Points on a hilly landscape, in no order, each with its height.
From any point a ball takes the steepest step (drop divided by distance) to one of its 5 nearest points. It stops when none of these is lower. Distance is the straight distance between rows; heights are no part of it.
Z_170 (h 74.6): [142 126 166 121 123 132 174 150]
Z_585 (h 21.4): [175  87 133 166 136 117 209 126]
Z_724 (h 77.7): [130 183 108 173 141 161  29 121]
Z_605 (h 46.2): [120  89 121 147 134 119  90 155]
Z_112 (h 34.4): [ 96 110 157 142 138 102  73 143]
Z_716 (h 19.6): [181 119 139 143 147 141 185  95]
Z_678 (h 26.6): [144 102 147 128 131 159 200  63]
Z_306 (h 23.2): [172  94 134 142 142 127 212  80]
Z_874 (h 91.2): [139 164 153 111 129 171 147 147]
Z_933 (h 22.0): [182 134 142 133 152 146 173  83]
Z_823 (h 31.4): [ 89 165 152 145 142 123  40 137]
Z_342 (h 27.3): [152  93 159 166 135 110 219 159]
Z_215 (h 63.8): [140 114 166 137 118 113 196 153]
Z_521 (h 54.9): [118 112 114 106 105  76 190 131]
Z_138 (h 12.9): [132 157  87 142 144 155  57 104]
Z_539 (h 27.6): [127 122  87 122 133 135  92 109]
Z_476 (h 6.9): [120 173 119 163 146 160  36 134]
Z_4 (h 47.0): [124  87 111 144 128 119  98 156]
Z_784 (h 33.4): [117 106 125 152 138 128  77 153]
Z_496 (h 10.0): [114 167  89 128 124 160  76  82]
Z_277 (h 84.5): [116 156 146 104 115 166 135 141]
Z_682 (h 69.2): [104 166 143 104 111 178 133 134]
Z_82 (h 41.4): [131 110  91 112 118 117 117 116]
Z_747 (h 22.5): [186 116 138 148 146 139 191 119]
Z_95 (h 16.7): [132 147 102 151 150 148  49 122]
Z_761 (h 65.5): [112 110 162 128 109  93 214 147]
Z_14 (h 38.8): [140 106  88 124 133 123  99 132]
Z_657 (h 51.1): [133  93  81 115 109  93 156 142]
Z_844 (h 48.6): [137  79  92 130 128 111 116 151]
Z_684 (h 35.3): [177 123 158 142 139 135 176 140]
Z_392 (h 49.3): [127 102 163 152 129  93 221 160]
Z_146 (h 54.6): [164 140 156 129 139 147 165 148]
Z_918 (h 19.7): [112 136  95 102 124 141 100  93]
Z_711 (h 20.7): [115 131 142 152 148 135  56 146]
Z_650 (h 27.2): [184 106 142 156 143 126 198 135]
Z_447 (h 19.5): [132 120 104 134 147 142  66 131]
Z_797 (h 30.5): [133 111  92 121 136 132  91 124]
Z_403 (h 35.0): [120 120  93 101 121 127 113 105]
Z_445 (h 74.7): [117 126 146 100 104 116 175 134]
Z_2 (h 10.6): [115 168  84 134 129 160  60  78]
Z_703 (h 91.7): [110 145 154 102 112 145 147 132]
Z_572 (h 51.2): [126 112  98  97 106 103 148 121]
Z_303 (h 46.3): [109 132 110  92 110 133 121 110]
Z_924 (h 71.9): [104 144 139  95 112 153 136 125]
Z_838 (h 58.3): [116 121 121  98 103 109 162 118]
Z_658 (h 28.2): [ 91 130 157 141 135  95  64 135]
Z_908 (h 70.3): [110 130 123  88 109 123 149 117]
Z_957 (h 73.9): [115 115 158 121 106 106 197 146]
Z_326 (h 17.1): [131 137 109 147 149 146  53 135]
Z_204 (h 13.7): [ 92 154 120  96 109 172 112  98]
Z_754 (h 33.8): [ 86 177 141 116 132  80  52 123]
Z_372 (h 39.6): [104 150 126  91 109 159 126 110]
Z_718 (h 29.6): [ 85 155 147 121 135  75  63 130]
Z_391 (h 39.3): [103 173 112 110 131  57  51 135]
Z_621 (h 33.2): [118 164 138 157 148 145  47 145]
Z_201 (h 47.2): [159 119 164 142 133 128 187 152]
Z_871 (h 92.3): [115 135 161 111 114 128 170 144]
Z_799 (h 10.5): [ 91 166 106 114 114 168  91  85]
Z_829 (h 24.3): [184  95 135 159 139 120 205 112]
Z_670 (h 81.6): [140 148 159 114 127 154 160 151]
Z_753 (h 62.3): [109 120 132 100  99 101 178 133]
Z_491 (h 10.3): [163  96 154 159 137 115 208 155]
Z_634 (h 50.7): [135  93  80 118 115  98 141 147]
Z_432 (h 43.6): [140  96  94 133 130 120  97 142]
Z_319 (h 25.3): [ 83 144 160 144 142 109  53 135]

Call two points neighbours if one is among the 5 nearest of the other. Go from one point of each pair to the other, from neighbour to neighbour, staying as low as possible. Name the highest point that can't be avoided.
Z_496, Z_716 | Z_761
Z_491, Z_716 | Z_747
Z_476, Z_496 | Z_138

For each start below, name the point where the ball stops.
Z_326 | Z_496
Z_829 | Z_491
Z_924 | Z_496
Z_146 | Z_716
Z_432 | Z_496
Z_14 | Z_496
